Each row is a point on a landscape with many peaks, with its height.
From any point a climber steps to the highest of the 2 points nearest to it. It stops when none of these is higher. Distance is the straight distance between rows; heights are no part of it.
K_941 h=5.81: [136 149 171 104 110  75 162 183 137 138 112 106 135  82 112 114 124 126
 166 175 142 175 101 124]
K_426 h=5.32: [114 175 126 137 119 134  84 135 101 179 170 129  88 133 158 131 118 135
 122 129 139 157 174 136]
K_83 h=6.22: [186 131 131 140 126 155 145  94 121 148 125 114 127 129 108 139  89 144
 129 116 133 121 127 149]
K_72 h=0.70: [170 106 115 158 154 152 122 134  97  95 165 164  79 129 126 171 131 148
 117  89 149 140  82  90]
K_365 h=3.09: [ 76  75 115 149 158 162 133 128 162 125 173 154 104  92 157 170 198  93
 133 137 111 112  97 121]
K_339 h=5.51: [126 132 117 151  97 130  74 107 184 109 136 140 105  96 118 103 172 109
 117 100 111 110 142  89]
K_670 h=3.88: [126  55 169 127 137  88 194 118 132 106  89 106 155 104  74 129 170  99
 117 125  99 136  73  87]
K_376 h=1.97: [161 175 111 106  96 207 148 150 116  97 121  77 136 106 113 169  89 113
 110 101 116 130 165 195]
K_175 h=4.96: [ 84 167 162 134 126 144 112 155 138 168 171 141  78 105 170 155 147 104
 113 137 139 187 164 124]
K_32 h=3.56: [ 60 181  85  99 113 115  71 119  54 161  98 136 113 200 166  91 132 162
 134 128 139 117 160 105]
K_387 h=6.95: [155 135  96  84 116  64 137 172 174 111 138  95 131  79 142  88  95 122
 175 169 156 105  84 138]
K_241 h=4.48: [158 141  96 158 152 113 116 179 146 139 175 105 140  89 152  94 115  84
 109 138  97 122 155 111]
K_730 h=1.41: [127 163 102 136 123 178 106 108  38 153 127  97 132 104 141 121 132 118
 120  68 113 140 175 155]
K_92 h=2.76: [159 204  78 116  76 166  84  67  83 117  70  89 123 118 102 127 140 166
 119  92 157  89 177 130]
K_982 h=2.96: [132 201  90 109  65 141  66  74 109 134 112 119 105 145 122 109 129 169
  95  90 172 115 176 106]
K_396 h=3.79: [114 155  83 112 139 103 116 104  70 159 104 162  93 206 155 106 144 157
 126 110 147 113 102  77]
K_869 h=7.07: [163 150 179 159 176 123 120 129 185 130 120 155  91 124 126 171 131 164
 180 154  92 123  76 109]
K_641 h=7.91: [152 104 124 169 125 132 124 148  87  98 115 151 152 133  99 122 136 135
 145 127 106 127 134 107]
K_302 h=6.44: [128 127 130  82 130  85 133 167 194  85 160 126 141  74 148 106 131 122
 123 143 177 139  71 146]
K_946 h=5.38: [119 167 167  92 112 102 139 181 160 132 119 132 119 114 136 131 110 120
 169 153 158 157 106 176]
K_494 h=6.99: [119 136  98 138 135 100  88 153 171  94 115 121 155 118 117 112 144 139
 117 177 110  96 149  88]
K_173 h=7.37: [168 119  97 150 137 107 116 144 154  85 126 136 157 106 114  94 123 133
 145 143  72  96 116  83]
K_732 h=5.89: [144 150 167 105 128 122 167 118 192 142 140 110 141  96 149 121 127 105
  88 135 134 143 121 147]
K_603 h=1.65: [127 153 105 127 128 179 117 137  84 125 146 102 161 113 129 145 110 120
  90 116 139 139 184 174]
K_13 h=5.46: [176 141 117  95 123 105 144 196 149  80 135 108 167 109 134 102  86 111
 104 125 135 135 127 146]
K_621 h=6.34: [174 120 161 153 164 146 146  76 182 144 155 131 140 110 129 126 107 146
  96 119 116 136 120 126]
K_274 h=4.11: [114  64 149 104 114  69 158 148 150 103 117 130 133  97  99 114 166  99
 151 127 119 125  53  97]
K_743 h=2.74: [101 117 147 156 142 141 109 130 137 138 134 143 107 118 105 195 170 159
 132 174 153 129 121 108]
K_188 h=3.23: [109  89 133 158 182 147 124 140 175 141 169 156 124 109 159 135 158  80
 156 125  71 104 106 159]
K_149 h=5.14: [149 132 125 139 153 152 149 128  68  89  60 147 159 203 109 122 126 119
 149  97  76 111 115 152]
K_270 h=6.00: [141 145 137  60 123  90 158 170 164 104 142 110 152 108 156 114  91 128
  85 131 205 152  94 153]
K_74 h=4.68: [109 105 126 115 130  82 128 114 170 123  94 154 141 184 134 105 118 115
 168 152 111  84  95 147]
K_88 h=4.12: [ 90 161 120  81 143 131 143 192 156  79  56  92 146 198 135 157 105 118
 118 122 132 113 154 185]
K_452 h=6.77: [172 180 186 151 182 123 132 124 185 156 119 152 120 169 146 146  99 164
 129 145 114 126 112 136]
K_772 h=2.52: [144 172  71  99 100 173 112  93  21 107  66  53 143 102 118 112  98 174
 130  86 136  92 167 142]
K_272 h=3.18: [ 41  79 133  72  88  99 137 154 118 133 105  94 147 135 104 153 112 142
 145 169 181 146 142 163]
K_862 h=4.15: [151  96 133 123 140  78 134 121 142 148 151 153 106 138 138  85 112 118
 156 110 114 126  81  99]
K_922 h=5.79: [141 166 118 140 160 138 117 157  89 167 154 146 123 180 172 129  79 133
 147 122 117 134 143 161]
K_777 h=6.76: [144 129 123 122 103 146 142 105  79 170 134  90 100 116  95 168 108 158
 155 139 144 134 133 139]
K_196 h=2.26: [134 174  91  95  88 184 125 127  82  90  83  42 140 128 102 131  75 146
 125  90 120 109 162 182]
K_189 h=7.26: [144  72 175 124  90 140 140 113 127 105 133 168 105  88  78 151 127 133
 196 117 133 137  90 142]
K_246 h=5.20: [139 153 120 159 107 141  95 109 137 127 110 167 108 158 126  91 158 100
 144  80  95  99 139 116]
K_112 h=3.11: [ 84 153 128 127 110 141  75 133 140 114 114 147 147 164 122 142 141 142
 113 146 150 115 171 149]
K_811 h=6.67: [169 134 165 135 151 111 146  63 163 169 135 125 105 147 129 125 111 165
  99 122 148 134  93  87]
K_5 h=1.05: [152 125 103 125 137 169 113  85  67 128 157 145 145 166 149 118  92 158
 108  47 154 128 124 175]
K_398 h=6.48: [153 179 134 149 189 125 115 140 158 146 124 135 143 185 163 138 105 158
  85 149 135 116 128 113]
K_333 h=6.78: [150 131 104 132  86 133  95  94 144 120 105 145  95 140 102 120 129 148
 177 126 128  89 109 111]
K_467 h=0.79: [152 106 151 144 130 150 116 103 123 105 189 189  80 126 145 128 106 135
 122  61 154 174 112 118]
K_242 h=2.79: [ 35  82 146  85  62 106 136 111 119 170 137 113 113 114 105 143 151 102
 153 161 158 136 133 164]
K_944 h=7.39: [170 102 172 144 139 115 147  96 160 131 104 148 128 122  87 129 110 170
 199 164  79 108  81 103]
K_327 h=5.88: [147 105 113 157 122 127 120  76 161 150 147 101 108  65  99 119 151 135
 121 131 116 122 132  69]
K_110 h=4.39: [125  84 145 104 115  83 157 121 158 136 121 154 112 135 128 103 143  78
 171 100 119 109  57 147]
K_252 h=7.75: [146  63 154 157 127 118 128 106 136 120 150 156  96  91  82 153 120 153
 224 162 104 122  73 115]
K_782 h=3.77: [ 85  89  94 170 141 156 114 156  80 147 201 147 122  91 164 128 159  78
 120 127 126 150 175 142]
K_223 h=6.06: [124 157 152 115 139 144 178 130 205 165 143  82 122  49 169 137 152  72
 102 159 106 137 138 155]
K_932 h=3.42: [110  59 140 155 193 129 151 119 151 118 152 131 179 121 136 139 149 107
 105 147 102 106 106 150]
K_174 h=5.95: [116 168 114 103 100 119 139 150 110 103  66  71 151 155  96 114 137  94
  95 128 101 111 168 114]
K_52 h=3.54: [103 122 130  99 118  94 148 154 148 116  74 100 151 155 106 144 110 151
 136 189 156 124 146 132]
K_407 h=2.81: [ 64  72 116 121  95  93 121  91  90 202 150 127  94 140 124 111 162 103
 157 130 147 130 119 126]
K_994 h=7.13: [ 87  90 137 128 166 165 197 169 112 155 172 140 128 102 188 168 147  75
  94 131 125 170 126 132]
K_323 h=3.81: [101 127 132 102 136  98 133 153 204  71  75 111 149 166 120 151 129 122
 124 163 154  86 141 170]
K_442 h=7.06: [141 114 174 125 119 122 115  75 148 119 118 152 141 152  99 140 125 188
  94 132 175 138 107 102]
K_908 h=2.93: [ 78  75 130 152 136 166 155 121 142 131 182 137  91  65 134 205 179 136
 144 195 141 135 115 110]
K_293 h=4.93: [123 160 133 125 125 106 117 109 158 146  86 146 122 188 142  99 142  98
 134 122  94  95 127 131]
K_172 h=0.59: [151  65  91 149 158 172 159 137  92  94 169 138 128 101 118 189 130 152
 110 129 166 135  99 120]
K_423 h=3.33: [ 84 185 123 114 100 113  74 111 122 135  98 154 138 204 147  88 139 152
 101 129 138 127 173 110]
K_957 h=6.93: [148  78 133 156 170 131 195 110  97 176 151  83 169  94 119 126 118 112
  93 154 110 155 148 134]
K_879 h=6.35: [161 127 123  85  87  72 156 165 124 127 115  98 133  99 109  94  73 148
 163 182 145 136 126 115]
K_748 h=3.10: [ 70  97 103 109  98 106 104 128 132 168 182 139 112 127 154 103 147  78
 125 115 147 121 140 147]
K_317 h=4.47: [119 145 132 126 151 149 130 159 127  67  83 134 177 205 130 140  90 124
 120 121 109 111 168 205]
K_329 h=7.50: [168 132 132 146 112 127  93  64 171  75 100 147 141 130  81 135 127 206
 112 127 151 101 116  81]
K_970 h=0.90: [186 133 128 129 123 148 106 129 127 105 172 180 116 157 147 123  74 145
 141  70 144 127 112 160]
K_433 h=7.77: [115  67 153 161 166 166 189 129 109 160 174 135 140  86 158 134 123  79
 114 122 102 188 157 140]
K_614 h=6.60: [104 125 135 133 162 137 180 179 157 162 152 110 115  67 179 150 164  67
 108 154 115 157 126 119]
K_226 h=4.13: [126 110  80 183 152 126 125 166  86 155 155 113 136  93 148  94 156  66
 110 122  93 141 176  96]
K_162 h=6.50: [124 166 135 114  88 102 108 171 140 101  91 134 144 140 117 101 141 130
  94 142 129 137 154  80]
K_129 h=4.95: [147 125 134 129 120 113 129 196 145  89 154 115 184  74 123  95 115  92
  86 140 111 150 174 133]
K_235 h=7.38: [151 104 119 166 137 123 139 128  39 149 138 129 115 133 108 133 115 155
 166 131 114 158 133 103]
K_341 h=3.45: [ 45  96  94 124  91 157 103 123  68 157 197 130 111  97 164 119 162  94
 113 112 150 164 173 141]
K_907 h=6.15: [155 179 125 124 164 125 118 186 114 132 141 152 115 182 166 136  93 139
 103 108 133 138 113 116]
K_542 h=5.47: [129 174 135  98 128 142 158 140  87 111  38 118 146 204 113 104 122 130
 125 123  77 123 133 116]
K_331 h=4.97: [ 95 162 177 112 132 131 133 183 139 159 121 146  96 130 145 158 161  93
 145 112 123 169 112 145]
K_184 h=3.15: [117 178 136 134  80 117  78  86 119 139 108 152 104 162 118  96 163 153
  93  95 150 143 159  63]
K_394 h=1.21: [122 151 107 118 133 192 110  75  40 126 117  97 149 132 142 125 105 142
 115  46 124 105 140 214]
K_854 h=6.29: [162 109 113 161 147 109 165 101 138 167 133  62 152  72  95 118 130 130
  97 175 107 127 147  76]
K_384 h=7.14: [139  97 121 129 103 105  97  68 169 105 117 145 103 124  81 137 133 191
 171 153 144  90  85  75]
K_469 h=3.95: [140 109 106 123 119  88 132  87  83 152 123 163 104 180 137  73 124 132
 129  78 130 128  95  73]
K_231 h=2.88: [107 134 177 173 132 145  75 108 147 120 142 177 115 147 119 164 150 169
 138 151 142 135 148 127]
K_767 h=3.63: [125  81 144 138 168 128 178 127 168 118 125 111 151  97 112 147 177  91
  92 135  96 127  96 108]
K_792 h=4.79: [139 147 117 145 150 165 106 108  83  80  77 157 181 197 127 125 108 155
 139 124 118 108 172 184]

For each start below, name the point where the climber stops.
K_242 -> K_641
K_782 -> K_387
K_792 -> K_641
K_908 -> K_110
K_293 -> K_433
K_175 -> K_252
